Each row is a point on a tangle of strands that fork and nearly touch. The rows are in no order.
(in the rows, 128 means zero)
Points whose rows are less than 61.2 apart are linked; no others are.
nonub: [134 130 153 155 113 127 114 138  86 138 113 120  91 113 111 154]
razam: [101 157 155 101 125 146 178  80 129 120 129 161 168 179 193 142]
dep: [104 161 143  91 138 137 197  81 143 138 136 157 169 154 186 134]
Gutuz: [109 136 125 105 156 123 200  90 142 164 163 138 149 102 149 120]
Zef: [182 157 138 148  98 104  70 182 163 103  69 153  88 133 120 129]
tun: [216 102 153 151  68 145 101 130 145 115 109 140 104 110 120 108]
zup: [125 145 128 121 125 118  94 134 138 103 114 136 120 169 173 142]
lir: [ 73 138 146 114 157 150 169  84  94 136 152 120 146 171 142 151]
bez: [164 175 169 140  91 113 103 158 133 104  60 162  93 163 144 151]
Nub: [ 57 131 108 100 187 120 174  99 128 150 157 110 147 134 117 132]
madut: [ 70 120  69 103 188  93  67 159 142 104 131  86 122 152 120 133]
gule: [191  88 115 147 105 147 126 132 166 131 141 135 146  85  93  77]
Tidi: [110 173 115 105 153 103  78 151 126  87  86 111 119 178 165 170]
rasi: [174  88 121 135  95 149 166 124 130 148 156 125 164  57  83  81]
rido: [167 168 144 141 101 103  80 177 151 103  66 154  92 153 133 141]
tupa: [207  99 124 146  86 146  99 136 192 108 118 148 133 120 127  75]
kagaz: [199 134 136 158  98 113  66 175 163 114  85 139  87 109 103 117]
vodi: [ 94 139 128 150 154 111  96 145  98 131 117  99  83 126  95 161]
govis: [ 87 127 108 114 167 122 178 105 138 160 161 129 148 116 124 119]
kapet: [117 136 158 118 117 149 165  92 121 126 131 160 149 172 176 135]
Bisas: [195  92 116 146 100 143 106 136 182 119 130 142 141 105 108  72]
nomub: [ 71 131  96 117 181  96  71 153 127 110 124  81 102 151 111 148]
pilav: [183  82 121 145  97 150 139 128 139 141 147 128 152  74  83  80]
Nobef: [ 98 114 143 128 125 152 194  93  78 155 154 134 148 123 127 130]
Kurel: [ 99 112  64 117 166 102  96 159 174 123 142 123 141 132 118  98]
Virum: [ 82 162 146  91 145 148 167  80 119 114 135 140 167 193 179 155]
Ragi: [ 78 129 147 117 147 153 203  80  80 150 156 127 154 144 137 146]
nel: [148  89 119 160 112 139 105 143 115 142 147 115 120  85  90 113]
Gurir: [221 107 145 149  69 144  90 135 175 105 105 147 112 120 133  93]
kunup: [150 141 162 154 105 124 118 141  91 131  99 131  88 123 115 155]
Sene: [101 184 109  89 168 103  75 157 116  79  73 102 118 182 156 183]
Reto: [178 109 127 167 108 122  75 164 134 132 114 119  90  85  80 123]
mem: [173  93 126 161  98 135  91 152 114 137 132 114 109  78  85 115]
garu: [165 166 181 144  88 125 118 140 115 114  73 156  91 156 144 159]
reme: [110 146  85  87 164 101 158 120 187 142 151 135 161 105 168 108]
meb: [ 41 127 110 100 192 132 170  96 109 146 162  96 145 140 104 147]
vari: [ 82 114  61 111 179  94  78 160 155 108 132 107 136 145 125 116]
Nabe: [162 155 184 146  88 130 130 133  93 127  81 149  88 142 132 158]
Batig: [ 79 143 112 130 170 102  80 148 117 120 122  90  90 144 104 156]
Debu: [134  97 137 131  97 153 190 111  95 158 162 134 158  76 105 105]
reki: [113 111 143 128 112 152 202 102  80 160 162 134 155  97 119 120]
Keva: [ 69 154 149  98 161 151 154  87  96 119 142 119 146 189 156 164]
sitir: [116 156 104 114 142 104  75 153 138  90  99 122 122 170 173 151]
mot: [ 96 133  76  94 175  97 146 131 183 138 148 130 157 109 141 105]
dizos: [147  76 114 157  95 150 118 146 102 146 160 103 140  58  73 105]
Finit: [115 125 140 140 132 130 117 120 109 129 130 128 109 151 141 142]
numo: [197 116 138 162  96 123  70 161 150 122 103 130  91 100  97 115]
mit: [107 130 133 147 139 123 105 133  98 135 127 110  93 132 115 151]
firun: [ 86 124  60  99 180  97 124 146 179 128 145 124 155 120 128 102]
Led: [113 133 160 136 125 145 145 103  87 133 135 130 116 157 152 150]
rok: [154  98 134 126  94 148 192 114 112 158 164 129 166  55  98  93]
rem: [114 148 141  95 143 128 207  79 147 155 155 148 158 117 176 127]
rone: [144  78 125 153  80 152 139 145  99 144 173 101 157  53  68 102]
Ledo: [124 125 163 131 113 150 157  95  96 132 135 146 129 159 160 140]
samas: [115 139 138 124 130 123 112 125 124 113 125 132 118 169 165 143]

A fork is a point with three links. Follow the links from the first point to the second and name the forks in between, in order.
Led / madut => Finit > mit
rem / Ledo => razam
garu / Finit => mit
mit / Ledo => Finit

Follow the links from the first point to the second, and from the first to the third. Name the last point that the two ways share.
vari / kunup / samas => mit
zup / madut / garu => mit
govis / Ledo / Keva => razam
Batig / zup / Ledo => Finit
